Points on a hilly landscape, in no order, each with its height.
A climber steps from a point to whichever of its 2 nearest points has the largest rise for the distance, and stops where none of them is higher. Distance is the straight distance between rows; heights are no part of it.
z_71 h=420: [162  84 138  83 106  94 112 146 141 135 139 127  98  76 184 103 113 137
 101 127 113 115 120  85 172 111 147 137 156 125 174]
z_674 h=355: [169  89 111 144 148  96 161 109 132 161 122 134 114 120 141 108 141 114
 114  90 123  99 160 104  69  86 188  99 136 157 145]
z_786 h=174: [152 163 114 165 101 152 158 106 114 161 174 148 108 114 148 137  92 148
 116 146 133 112 114  96 129 146 144 127 186 119 153]
z_525 h=733: [132 109 123 158 178 135  92 149 132 111  90 178 126 184  91 151 132 100
 163 132 139 138 127 145  97 147 103 136 111  98  73]
z_536 h=145: [149 168 162 124 103 167 139 124 138 190 110 126 103  56  79 126  60 140
  90 160  98  74  83 107  68 186 124 115 145 130 173]
z_30 h=446: [169 161  91 165 135 126  66  83 129 100 164 111 121 134 176 103 186 147
 117  73  76 155 192 116 102 105 156 123 120 135 126]
z_110 h=368: [163 100  99 157 178 113 142 165 125 164 101 149 116 132 151 107 117 115
 149 106 140 119 128 117  43 108 152 113 125 141 150]
z_230 h=763: [147 143  99 116 132  98  62 117 133 117 129  77 102 176 207  87 126 146
 131  98 123 138 191 135  82 108 163  90 144 139 191]
z_97 h=610: [145 157  96 139 141 116 101 146 151 165  82 169  86 134 175 112  87  94
 165 145 128 138 101 145  79 122 115 131 111 140 134]
z_726 h=400: [159 117 126  86  83  90  87 131 139  93 153  93 112  89 186 113 131 134
  93 136 103 105 156 129 177 100 133 133 168 148 194]
z_431 h=722: [ 95 186 137 150 126 169 151 151 141 173  96 127 109  95  64 124 128 150
 177 112 105  62  95 146  98 172 109 105  99 184 140]
z_190 h=593: [115  92 121  89 143 106 115 110 129 100 114 166 169 147 113 180 160  95
 159 110 101 165 141 108 104 107 157 154 115 152  39]
z_151 h=807: [120  63 164 101 133 147 163 158 136 123  80 118 176  46  79  81 172 124
 117 135 148 166  89 120 138 133 132 131  88 123 181]
z_923 h=571: [ 83 154 120 115 121 154 163 146 116 135 102 148 126 141 107 141 129 117
 153 112 148 149  91 122 144 134 115 131  99 185 117]
z_172 h=795: [114 168 104 121 121  93  85  97 134 127 158  72 113 208 187 109 159 138
 135  93 108 144 184 140  99 114 158  78 132 174 146]
z_788 h=683: [ 72 162 108 134 134 154 146 143 164 161  66 138 116 100  94  95 134 114
 183 104 109  98  79 153  93 135 112 112  88 169 114]
z_152 h=635: [112  81 155  98 156 130  43  67 109  88 100 117 167 202 117 149 157 101
 140 118 107 163 161 123 118  97 173 122 151 107  71]
z_744 h=870: [ 87 141 125 164 131  96 117  67 183 160 155 110 125 238 207 112 164 117
 141  99 108 137 185 136 104 129 148 124 101 126  84]
z_560 h=574: [150  76 139 142  81  90 119 126 125 109 160 130 142  99 135 177 159 119
 135 105 143  98 164 149 156 101 107 136 147 133 121]
z_315 h=604: [153 113 131  92 132 132 146 165 138 123 116 172  99  68 135 121 106  85
 126 149 157 112 107 140 134 126 109 143 131 146 119]
z_294 h=481: [110 154 108 150 134 162 174 183 126 104  70 123 146 110  84 139 119 113
 139 168  88 119  88 144  98 133 113 129  96 189 154]
z_10 h=312: [170 134  90 164 132 147 110 126  95 115 193 143 127  84 118 162 133 141
 115 141 131 148 124 103 107 144 139 167 144 119  68]
z_245 h=266: [ 92 151 139 147 160  81 166 135 152 194 153 153 186 179  87 188 155 125
 115 160  70  70  83 130  97 170 116  99 101 170  82]
z_707 h=552: [131 106 160 160  87 116 168 144 129 122 164 124 125  98 141 171 146 132
 162  88 146  71 166 130 174 135 128 131 153 119 160]
z_224 h=568: [136 197 156 166  97 127 147 141 148 203 171 168  99 111  87 144 117 125
 156 123  97  64 120 133 119 166 129  99 121 144 115]
z_219 h=37: [102 119 173 139 120 183 144 159 177  98 101  85 139  31  63 103 153 126
 151 194 103 110 117 144 115 194  70 165  70 117 166]
z_703 h=441: [144  97 127 112  98 108 141 177 152 133 130 137 111  58 177 132 135 130
 136 115 117 105 106  98 141 111 127 157 137 162 177]
z_117 h=596: [131 189 158 180 119  84 150 132 162 206 210 185 130 142  91 134 138 139
 127 109  81 110 130 109 127 170 144  96 108 128  98]
z_128 h=443: [124 141  88 171 129 157 167 139 175 149  79 143 100 138 185 109 131 121
 162 131  90  86  93 111  72 128 150 134 140 162 162]
z_17 h=688: [128  75 153 149 126 134 149 153 130 102 137 151 120 124 107 124 100 102
 121 117 182  99 134 139 176 119  94 118 147 110 116]
z_950 h=428: [134 144  87 158 106 154 137 104 157 141  86 146  90 154 208 112 129 125
 152 145 112 131  95 100 115 131 129 138 162 128 163]
z_99 h=701: [124  99 118 182 155 125 127 140 132 117 113 167 132 177 121 149 143 109
 167 102 148 122 139 131  84 120 111 109 134 140  96]
z_500 h=502: [112 128 124  88 152 115 103 115  90  90  82 151 130 205 125 139 103 117
 146  84 164 168 146 123 143 125 123 111 108 125 111]
z_972 h=572: [110 124 124 144 118 144 165 204  99  91 105 124 152 140  84 199 122 126
 130 139 141 165 128 113 158 169 106 165  69 152 144]
z_349 h=618: [129 181 102 132 104 137 115  90  96 103 172  73 124 157 131 147 114 179
  92 130 154 112 147 173 138 145 133  75 178 121 139]
z_736 h=737: [119  77 166  94 144 115 143 149 109  93 145 103 140 131 108 107  81 126
  86 122 194 108 149 137 187 112 114 129 119  87 132]
z_81 h=381: [ 98  81 152  90 118 135 120 135 148 149 108 131 128  72 119  67 148 140
 134 119 135 152 108 101 170 105 130 149 174 126 165]
z_328 h=189: [176 153 148 162 101 118 161 152 134 169 203 154 108  82 118 154  98 132
  95 159 102 110 126  86 120 164 125 133 158 112 137]
z_902 h=461: [143 141  95 134 113 105  63 103 129  98 177 130 134 169 143 147 158 127
 141 124  98 169 162 136 139 108 141 114 150 156  68]
z_928 h=559: [114  77 133  95 137 128 145 129  98 131  77 127 130 143  91 120 103 113
 108 125 142 181 123  86 159 101 156 119 119 128 150]
z_510 h=371: [ 98 104 147  86 114 160 140 149 145  70 120  87 144  83 145  90 101 145
  94 145 157 145 120 120 199 139 103 192 128  91 155]
z_821 h=543: [135 176 146 153 122 135 168 154 158 158 156 173 102  84 126 125 131 111
 180 101 124  62 136 124 127 150 152 100 140 155 144]
z_548 h=518: [110 162 135 114  82 158 169 115 136 160 142 123 109  49 143 133 138 143
 122 154 110 140  84  94 155 149 123 183 160 139 146]
z_801 h=127: [113 118 132 168 107 197 184 136 141 105 114 121 128 100  99 121 131 126
 127 141 154 113 101 128 168 150  96 134 144 105 154]
z_147 h=532: [126 120 145 138 100 131 175 142 139 129 132 160 115  73 138 117 141 118
 169  79 135  64 138 118 164 122 158 115 158 142 178]
z_692 h=734: [179  68 104 152 154 124  98 100 133 132 118 163 103 139 172 101 129 113
 129 126 125 126 147 121  76  86 154 126 160  99 120]
z_477 h=707: [121 139 116 139 155 156 106 183 121  96  92 126 106  94  80 152  84 128
 135 134 153 103 129 137 113 190  84 120  67 152 138]
z_920 h=9: [118 105 181 113 108 171 131 183 162  75  86  89 141  49  68  95 116  97
 140 198 122  97 128 159 131 165  85 123  38 136 152]
z_283 h=648: [121 117 186  83 124 117 140 193 127  99  60 101 181 110  62 101 132 110
 150 140  93 106 107 170 117 140 103 108  34 191 170]
z_658 h=206: [139 124 158 169  90 106 133 141 103 150 218 125 131 107 110 183 107 154
 102 143 130 121 152 103 132 142 123 133 166  95 124]
z_796 h=327: [123  89 139 105 188  89 151 167 139 148 111 159 181 157 106 144 154  97
 142 116 127  88 110 132  90 122 128  96  96 183  95]
z_277 h=451: [ 87 103 164  82  68 127 145 129 156 116 128  98 125  61 155 113 154 133
 147 124 133 163 106 147 171 108 110 210 135 122 165]
z_180 h=566: [137 117 114 102 103  85 130 132 129 118 134 156 152 111 133 175 145  94
 127 143 114 175 154 132 130 100 144 176 114 171  73]
z_467 h=750: [ 98  87 144 107 115 147 183 174 147 134  75 122 169  77 102 114 165 110
 153 125 120 145  91 127 129 110 128 136  94 159 151]
z_684 h=360: [ 79 122 133 100 121 133 106 111 143 153 108 132 113 124 138  62 126 134
 146  84 134 154  96 124 144  88 131 110 153 137 147]
z_713 h=200: [151 152 105 136 147 171 157 148 134 109 144 128 109 100 162 114  71 141
  92 140 173  60 108 116 140 165  84 177 126 105 120]
z_439 h=689: [169 116 106 124 157 127  31  69 119  78 119 102 144 152 174 107 126 124
  98 144 124 148 171 148  80  87 161 130 164  83 112]
z_537 h=72: [105 114 147 151 130 204 119 149 182 101 101 115 152  51  60  82 154 111
 128 161 150 144 111 120 145 193  77 154  87 106 138]
z_985 h=519: [191 151  89 162 161 151  96  99 134 142 167 161 109  88 164 111 166 118
 158 129  92 163 111 129  95 124 132 142 121  91  66]
z_298 h=642: [ 92 187 117 122  75 144 132  72 115 160 174  99 123 185 131 130 138 165
 135  99 116 124 127 142 160 129 149  80 164 155 148]
z_266 h=779: [ 97 123 146 126 148 169 150 159 150 132 109 130 131  31 103  88 169 146
 174  95 138 101 101  94 118 151 113 160 137 143 163]
z_397 h=332: [118  92 148 101 131 160 124 151 156  90  90 117 119  73 160  82 107 144
  97 152 147 107  89  73 175 140  96 181 148  88 153]
z_494 h=616: [ 99 173 113 106  98 132 106  81  95 106 140  90 126 202 136 156 133 152
 133 114 151 138 137 159 154 135 125  90 167 152 134]
z_4 h=331: [157 128  98 132 114 125 135 122  99 101 162 134 130  83 144 178 122 126
  96 143 157 129 141 126 136 125 115 173 151 137  88]
z_286 h=859: [112 147 142 136 164 196 116 142 151 114  74 126 130  35  82  81 151 149
 154 126 145 107  91 132  97 180  91 127  96 159 161]
z_434 h=338: [ 77 120 136  78 142 158 101 105 135  94 110 109 129 132 112  56 121 154
 128 106 155 174 105 132 167 113 131 104 159 118 140]
z_924 h=673: [ 81 175 121 134  93 159 139 104 120 145 157 108 121 120 124 118 131 182
 142  90 130 137 109 105 175 137 132 122 173 148 162]
z_184 h=655: [154 112 123 118 176 116 120 164 114 159  71 162  88 130 115  87  61 109
 103 159 161 124 103 130 124 120 131 121 130  72 139]
z_92 h=664: [120  81 149 103 183  86 139 108 117 196 115 167 131 193  97 123 144 105
 132 118 118 139 136 112  85 106 177 105 111 133  72]
z_234 h=442: [160 153  94 149 124 100  80 106 132  98 190 116 109 139 159 135 151 144
 119 105  89 130 178 125 136 118 135 109 153 160 131]
z_127 h=598: [175 196 134 174 118 111 176  96 148 154 212 190 129 109 115 127 155 156
 111  94  59 134 180  99 147 136 155 115 117 105 125]
z_448 h=340: [131  72 135 123 171  71 165 144 143 150 128 142 170 129 109 116 172 103
 149 124 104  95 126 117  78  87 174  99 120 163  79]
z_543 h=757: [147 185 122 213 129 116 141  80 144 211 172 125 150 160 190 130 163 139
 163 122  97 172 162 138  74 127 130 136 115  76 104]
z_24 h=632: [115 122 108 122 149 139 136 191 105  91  76 148 140 139  87 148 103 110
 132 112 178 141 130 102 143 161 106 131  59 145 132]
z_913 h=680: [112 105 147 140 134 122  94 122 104  84 200 117 156 168 103 176 134 169
 126 137 137 114 141 136 181 147 102 133 160 124  90]
z_86 h=547: [ 94 157 166 127 118  88 156 200 117 125 133 105 166 119  78 176 124 147
 154 161  93  90 107 177  99 155  96 154  67 187 121]
z_373 h=796: [160 154 111 101 122 106  95 106 151 132 118 122  93 143 216  55 103 117
 157 140 133 138 125 160 135  90 131 111 166  86 165]
z_159 h=412: [134 120 159  55 148  78  75 106  73  89  82  88 165 177  86 170 142 111
  69 130 148 128 171 136 141  96 138 100 139 142 139]
z_250 h=460: [114 139  89 167 140 155 173 155 142 126  78 143 118 145 121 125 114 112
 155 166  98 103 100 138  52 132 120 121 123 170 133]
z_915 h=774: [121 173  91 150 157 130 107 136  83 128 106 131 137 177 165 150  86 128
 166 138 182 179 133 159 106 133  90 151 117  95 128]
z_66 h=401: [161  78 115 130 142 146 141 124 136 133  95 142  86 103 159  94 105 139
 105 122 152  93  97  82 127 110 148 118 177 107 170]
z_120 h=491: [173 169  95 187 132 177 110  71 140 150 162 124 120 125 180 109 172 121
 133 120  51 198 130 120  81 111 137 151  92  90  72]
z_743 h=465: [140 151 124 137 100 109 177 199 148 143 156 127 117  68 152 161 140 138
 152 138  94  91 109 109 110 145 126 163 115 183 153]
z_415 h=416: [ 87  69 178  81 104 125 121 151 151 104 109 100 139  70 122  93 138 136
 113 134 146 175 108 117 174 126 120 188 122  91 177]
z_354 h=694: [122 142 104 149 154 101 138 101 163 171 165 160 140 153 150 115 186 105
 141  87 117 116 146 127  88 127 150  93 103 153  50]
z_395 h=105: [ 95 104 124 167 109 216 163 144 158  81 100 120 163  78  99  92 166 123
 119 131 161 156 103 114 169 161  91 142 102 109 151]
z_50 h=712: [182 102  80 158 164 122 102 113 132 108 106 144 113 151 188 114  93 122
 121 144 153 130 127 134 101  94 117 144 162  72 129]
z_640 h=650: [119 104  99 148  91 135 154 133 121  71  99 129 132 142 134 173 116 121
 117 152 125 148 144 128 159 108 123 156 154 141 132]
z_992 h=298: [118 114 125  83 163 157 113 118 162  96 113 103 116  91 164  31  99 168
 100 126 162 115  91 113 161 136 118 144 168  71 160]
z_16 h=466: [146 166 112 178 125 154  83  60 135 119 174  89 119 145 158 109 186 151
 126  91  40 182 161 119 105 116 154 120 108 103  98]
z_438 h=646: [ 92 193 100 149 126 142 102 124 169 200  76 137  98 118 144 100 116 114
 180 119 103 114  93 149  88 130 110 128  94 145 137]
z_80 h=717: [137 178 103 179 131 109 115 103 103 175 152 115 143 183 195 147 143 128
 187 113 136 159 166 154  92 120 110 139 118 103 126]
z_826 h=227: [128 157 107 114 150 176 158 128 138  72 149  96 128 136 153  81  60 152
  74 130 168  95 130 150 159 119  90 162 142  94 110]
z_563 h=382: [155 158 128 133  55  94 127 121 158 123 186 104 112  99 172 129 158 126
 116 112  85 119 171 125 185 113 133 136 152 164 172]
z_633 h=315: [ 79  97 147  63 131 137  97 116 117  96  87  71 151 117  82  77 141 158
  89 117 148 187 127 119 189 114 160 112 144 115 172]
z_31 h=718: [115  92 151  93 133 109  85 126 106  83 171 148 161 170 116 163 141 135
 143 124 128 149 136 123 175 119 121 144 154 131  68]
z_848 h=693: [142 103 131 150 120 141  47  94 117  93 178 121 144  96 128 135 181 126
 135  93 106 122 133 108 161 101 156 125 129 107  75]
z_568 h=161: [136 146 167 149  72 173 182  99 120 159 161 124 125  84 115 135  91 151
  93 131 138 109 109  82 151 148 149 146 189  94 188]
z_367 h=832: [106 178 117 192 120 103 146  48 166 175 183 112 132 209 160 118 178 132
 109 103  73 150 184 128 100 134 153  99 101 102  79]
z_790 h=249: [140 149  73 115 156 137 120 121 117  61 139  94 138 166 155 122  67 155
  92 144 162 114 139 180 135 120 116 144 150  81 110]
z_460 h=483: [151 177  98 147 125 113  81  86 114 127 188 108 129 179 155 139 135 152
 139 149 104 188 142 159 106 123 146 105 163 103 104]
z_660 h=85: [111 150 169 125 100 161 164 141 127 144 172  80 116  77 130 147  66 156
  85 192 154 107 105  83 154 153  90 197 134  79 147]
z_143 h=740: [141  66 160 121 145 154 158 180 111 137  81 122 151  76  53  77 124 115
 105 175 144 136  96 118 153 146 142  95  60 110 164]
z_588 h=597: [141 102 139  97 173 113 151 173 102 140  52 167 131 143  68 131  98  86
 140 138 131 155 118 113 106 135 153  97  78 130 131]
z_330 h=780: [135  93 137  76 146  80 105 122  82 117 135 106 112 131 104 108  90 142
  76 141 160 122 153 138 177  99 152 105 148 110 135]
z_53 h=630: [150 171 140 184 130 118 131  98 140 167 217 170 137 145 100 134 181 155
 131  90  67 142 140 100 133 144 146  97 117  91  75]
z_156 h=222: [142 129 172 154  93 100 124 121 105 174 204 150 154 156  89 168 127 147
  97 119 108 146 127  99 143 135 135  98 177 123 107]
z_276 h=607: [115 158 101 123 123 126 141 106 111 164 132 159 118 158 150 139 126 104
 150 111 144 155 124 141 111 113 121 126 124 168 100]
z_541 h=507: [145 180  94 152 127 118  99 121 118 121 186 130  99 159 157 107  94 138
 130 160 130 157 133 164 135 141 117 135 160 102 107]
z_177 h=674: [127  94 134 159 125 135 160 165 135 110 117 168 138 151  91 150 147 108
 143 127 141 116 117 141 142 119  91 107 130 139 105]
z_794 h=612: [125  53 187  87 115 107 176 173  98 171  90 113 122  96  93 132 134 114
 112 151 136 151 108 144 149  98 147 137  92  98 158]
z_847 h=353: [158 114 104 102 127 116 109 119  79  84 121 121 138 111 139 175 124 121
 100 102 172 145 170 114 139 114 125 149 124 162 113]
z_534 h=625: [128  89 143  90 165  73 158 190  94 166  93 151 133 117  67 124 112 116
 129 156 117 127 109 110 109 123 165 120  97 154 137]
z_166 h=738: [149  96 143 128 133 104  75  64 138 150 144 137 130 173 148  99 168 102
 138  85 107 143 170 137 111  77 161  98 142 130  88]
z_599 h=679: [144  96  75 146 148 142 135 139 118  66  83 147 133 162 141 129  88 112
 105 149 153 146 141 130 124 115 123 150 141 106 120]
z_716 h=660: [120 122 115 105 165 120  45  87 113  49 104 103 163 179 120 139 118 128
 136 129 134 148 174 162 103  96 160 112 155  91  86]
z_344 h=782: [ 97 151 139 132 145 184 107 160 139 141  94 119  78  62  80 109 103 140
 150 113 141  90 107 134 105 181  90 124  86 157 151]
z_337 h=469: [118 144 130  66 158  94  75 105 108  99 137 134 137 219 158 143 123 139
 159 113 138 165 156 164 123 123 133 101 134 135  90]
z_853 h=831: [ 96 169 126 141 114  91  85  84 150 153 146  74 148 237 207 113 170 136
 149  99 105 146 205 166  95 119 137  93 106 133 113]
z_729 h=144: [ 95 148 151 169 101 198 178  98 123 112 160  97 132  94  95 120 106 163
  99 148 150 115 109 110 169 159 116 141 173  85 166]
z_269 h=288: [112 143 105  70 130 142  76 104 155  72  83  60 118 128 137  86 115 139
  92 148 138 117 123 164 132  97 159  69 175 113 182]
z_169 h=704: [ 92 105 159  80 141 108 187 181 128 119  53 126 191 110  95 105 139  92
 144 141 108 120  93 144 105 104 138 119  56 172 144]
z_816 h=573: [188 117 123 115 126 108 157 143 147 144 146 183 118  69 141 116 130  85
 133 133 118 108 123 124 108  95 132 118 148 159 107]
z_984 h=444: [129 151 116  86 138 104  53  77 129  90 144 108 155 205 148 145 180 145
 138 126 103 143 160 155 136 124 130  78 150 163  82]
z_966 h=825: [192 129 106  81 143  85  82  79 130 150 130 102  98 149 199  72 110 139
 101 155 107 135 146 144 116  91 165  90 171  91 174]
z_238 h=482: [ 93 124 169  94  82 151 158 143 148 145 145 109 114  37 133 131 166 123
 157 139 129 143  87 128 128 140  97 206 116 120 145]
z_170 h=363: [132 147 122 148  75  67 163 131 177 145 191 147 127 104 156 147 167 115
 117 113  62 133 157 110 167 118 132 145 107 149 127]
z_944 h=108: [105 139 172 135 109 171 164 153 126 144 138  86 114  52  75 154  69 113
  88 199 142 108  99 110 129 169  76 167 103  92 149]
z_769 h=764: [140 121 116 126 123 101  94 106 133 151 130 132 113 182 174  84 119 110
 152 112 134 148 153 160 121  87 137  92 156 121 129]
z_931 h=665: [127 184  99 173 145  97 150 124 170 188 127 155 120 155 158 117 156  81
 173 112 115 108 134 158  53 124 129 104  90 148  82]
z_742 h=614: [131  71 143 107 155 129  62  97 120 106 124 131 146 145 126 146 154 108
 156 100  98 162 132  90 122  86 190 132 114 126  46]
z_447 h=600: [145  47 191 108 104  88 110 137 112  90 151 129 152 119 121 165 147 128
 126 111 166 118 152 156 162 115 105 159 126  88 116]
z_550 h=487: [116  93 133 116 137  91 140 166 111 102 145 153 171 152 114 221 168 139
 137 115 129 146 142 116 120 145 115 166  93 160  96]
z_904 h=567: [170 161 107 134 127 146 127 134 138 143 146 170  78  98 144 115  96 101
 144 148 146 103 106 144 126 144  94 138 156 117 108]
z_857 h=792: [115 185 123 211 135  98 158  80 156 209 173 143 155 177 157 123 163 116
 139 129  74 147 144 119  55 149 148 109  87  82  80]
z_836 h=714: [178  99 100 159 139 145  63  70 140  96 126 139 117 133 173 101 152  95
 128 135 102 154 155 130  90  86 156 144 167 107  89]
z_218 h=544: [ 89 147 118 119  98 156 174 143 133 170 120 136 121  86 118 148 134 123
 145 141 114 134  70 122 137 127 120 150 129 172 128]
z_512 h=533: [111 107 122  80 147 125 120 115  99  91  68 108 127 199 122 108  85 124
 115 114 155 177 153 105 149 117 168  95 109 110 166]
z_90 h=374: [146 138 107  78 116 108  75 102 107  70 124  88 131 129 147 144 122 123
  91 120 158 122 167 152 137  93 129 125 154 155 140]
z_887 h=591: [120 142 181 115 104 140 144 184 109  87  97  82 176 126  65 144 130 143
 156 169  74  90 120 194 118 164  84 133  33 182 155]
z_860 h=803: [163 109 115  87 136  97  92  93 103 138 120 110  91 128 144  85  99 141
  92 131 143 132 132 130 149  97 162  94 171 109 152]
z_615 h=592: [104 118 138 158 105 149 165 157  96 109 144 114 135 143  84 196 113 137
 102 157 148 155 120 122 170 161 101 146 109 121 131]
z_995 h=346: [125 121 144 127  64  71 164 165 155 149 186 136 132 111 135 168 172 123
 147 123  95 116 136 161 131 122 124 152 102 142  98]
z_176 h=263: [140 160  64  97 131 143 106  96 147  55 114  81 116 160 177 114  77 160
  90 167 144 100 121 164 139 121 124 123 172 107 151]
z_636 h=719: [125 104 124 154 138 124 105  67 160 137 142 156 142 155 139 149 188 102
 151  92 102 122 159 137  99  93 146 110 129 138  58]
z_243 h=682: [164 187  86 177 129 135 133 105 105 156 157 134 108 156 194 137 127 145
 174 100 151 119 149 157 107 135 119 128 154  97 166]
z_567 h=488: [119 134 114 131 108 108 159 191 110 133 160 125 122  99 134 177 141 141
 139 106 140 124 125 105 119 140 115 173 108 189 132]
z_979 h=394: [121 155 138  60 132  93  73 138  91  57  92  63 164 129 112 152 134 106
  61 137 152 113 161 166 151 101 132  99 141 140 158]
z_991 h=457: [122  70 149  94 120  92 143 160  94  77 104 138 171 165 119 207 148 130
 131  99 152 160 146 121 166 146 108 150  84 123 143]
z_182 h=415: [172 125 104 128 107 148 120 118 163 119 101 154  84 127 214 104 118 146
 134 127 135  85  96  78 143 134 140 131 174 114 167]
z_410 h=643: [135  70 168  86 103 103 155 158 107 125  98 149 127  84 108 141 115  86
 118 137 165 143 126 149 154 110 123 148 112 125 120]
z_938 h=716: [ 77 155 140 141 126 178 138 143 125 135 150 111 101  77 117  97 140 165
 151  81 159 118 110  96 157 154 111 144 153 130 159]
z_318 h=849: [113 160 105 141 151 139  99 127  86  98 123 147 143 222 105 161  97 145
 127 138 182 161 127 142 142 161  93 147 115  87  96]
z_856 h=163: [139 182 153 130 120 199 168 116 151 172 122 133  90  52 102 128 106 142
 118 170 120  70  76  92 116 199 100 146 163 110 147]
z_678 h=276: [132 120  92  96 146 168 111 108 147  46  76  72 129 151 159  80  86 144
  67 141 136 110 122 143 152  91 135 120 158 106 172]
z_320 h=626: [113 141  99 163  98 135 158 125  96 130 142 134 123 166 105 178  96 137
 102 152 136 156 122 121 145 125 125 140 163 135 120]
z_131 h=546: [192 128 108 136 133 116 108 116 151 127 172 176 108  89 164  96 145 100
 128 113  95 151 135 128 130 103 127 128 137 115  79]
z_670 h=516: [111 136 136 144 124  92 163 194 102 148 167 127 165 131  95 220 148 149
 143 141 110 109 117 130 101 166 119 166  97 173 114]
z_146 h=538: [137 173 107 140 120 151 130 127 128 124 159 148  89 127 122 121  60 126
 102 185 136 124 102 143 153 156  95 159 165 101 106]
z_504 h=348: [161  52 128 135 135  73 144 130 128 160 145 139 149 116 108 139 167 121
 126  99 112 105 153 115  99  82 177  98 136 160 119]
z_7 h=237: [109 143 154 161 116 115 157 128 114 193 170 160 137 171  87 192 120 155
 116 118 118 117 112 100 123 156 122 111 142 150 112]
z_174 h=284: [ 63 161 125 136 152  97 158 143 163 174 133 157 149 161 118 163 147 125
 146 134 103  52  89 128 125 166 109  93  85 181  88]
z_79 h=649: [145 176  85 164 112 159 123  90  88 115 142 107 118 161 163 133 119 154
 120  92 178 100 153 163 125 130 119 105 164 113 158]
z_236 h=180: [150 181 139 132 131 182 173 113 137 138 148 128  84  71 151 114  86 146
 110 157 154  70  82  98 147 177  93 166 160 104 125]
z_249 h=521: [113 139 146 149 115 167 173 192 115  97  87 104 159  94  73 158 133 118
 127 174 122 140 100 147 122 173  94 149  57 142 154]
z_390 h=692: [137  92 133 133 159 161 150 164 106 148  69 151 107 102  66  73  85 103
 109 151 166 141  94 120 143 138 142  96  83  83 156]
z_523 h=636: [154 175  96 151 117 127 167  82 150 176 139 165 105 144 205 117 153  94
 152 107 116 146 142 144  86 115 137 122 112 136 111]
z_487 h=641: [109  94 179 112  91 104 121 139 114  97 186 104 145 151 123 183 134 146
 127 142 150 108 156 152 198 143  70 160 139 108 113]
z_25 h=272: [112 165  93  96 134 153 110 103 151 102 117  90 124 128 193  49 106 171
 139 128 151 111  87 170 157 128 120 122 174  64 162]
z_865 h=715: [186  90 117 119 151 112  92  64 104 176 105 131 103 153 167 103 109 101
 109 148 133 153 163 137  55  78 168 130 159  82 125]
z_251 h=128: [123 151 154 152 107 164 141 151 117 171 120 122  98  84  69 164  59 130
  92 179 124 100 101 115 100 179  96 138 124 133 145]
z_495 h=662: [134 135 130 166 118 138 101  99 140 124 208 143 139 120 131 129 203 146
 137  79  61 141 137 100 150 114 147 114 106 133  57]
z_296 h=754: [147  71 147  98 146  83  88 115  99 104 122 145 142 158  95 138 130 126
  99 131 141 138 154 125 152  91 145 119 149 120  91]
z_335 h=251: [ 99 134 130 163 160 130 170 126 120 169 144 168 172 195  80 202 148 139
 138 136 108 105  98 114  85 147 116 102 128 157  75]
z_837 h=387: [140 101 111 129 161 146 146 153 124 146  72 152  95  89 146  86 111 136
 145  90 154 114  97 100 104 114 146 104 134 133 164]
z_880 h=781: [123 135 133 168 164 139 113 151 101 128 116 168 143 199  65 191 117 132
 129 154 141 141 117 128 128 184  92 128 105 118  84]
z_502 h=299: [ 98 114 134  77 135 128  80  96 101 111  74  49 124 122 108  84 119 154
  72 131 134 133 120 122 145  90 168  85 159 125 187]
z_402 h=697: [137  88 127 117 160 121 125  74  84 185  79 118  85 165 136 124 103 126
 112 134 155 165 161 128  82 102 188 134 130 123 142]
z_680 h=615: [134 143  97 122 157 128  90 171 141 129  63 166  93 125 147  97  64 101
 138 141 161 125 101 140 114 138 102 139 104  92 149]
z_67 h=647: [131  95 131 110 173  82 135 141 112 203 125 159  95 145  96 117 113 112
 129 138 118 149 140 107 110  97 175 119 123 146 115]
z_326 h=306: [ 91 115 158 111 156 120 159 173 153 144 104 164 157 162  96 166 153 109
 156 120 113  69  94 137 134 155  82 105  80 187 114]
z_59 h=639: [ 82 148 112 145 103 183 129 104 112  83 125  80 131 135 125 125 138 165
 114  99 159 133 122 127 176 131 120 118 160 134 170]
z_52 h=429: [120  80 160  57 126  86 107 118  85  96  83 107 161 164 110 180 143 131
 101  99 146 146 164 119 162 113 136 127 100 144 153]
z_293 h=681: [129  99 148  94 160  90 100  82 100 175 101 130 119 213 126 132 117 117
 131 120 145 177 166 128  94  90 186 109 123 128 105]
z_458 h=584: [108  64 178  74 123 100 154 144  92 126  85 124 129 135  64 128 105 120
 103 144 148 173 126 107 194 126 162 133  83  92 157]

Where does a climber stop that starts at each point below?
z_335 -> z_286
z_182 -> z_286
z_219 -> z_286
z_678 -> z_966

Call two points neighbours if one is among the 2 nearest of the other. Go from one point of each pair to the other, from neighbour to neighbour, staying as high as possible. Name the lowest point that can't be avoided.
z_692, z_848 -> z_742
z_286, z_744 -> z_494
z_318, z_744 -> z_80
z_151, z_318 -> z_97
z_966, z_744 -> z_230
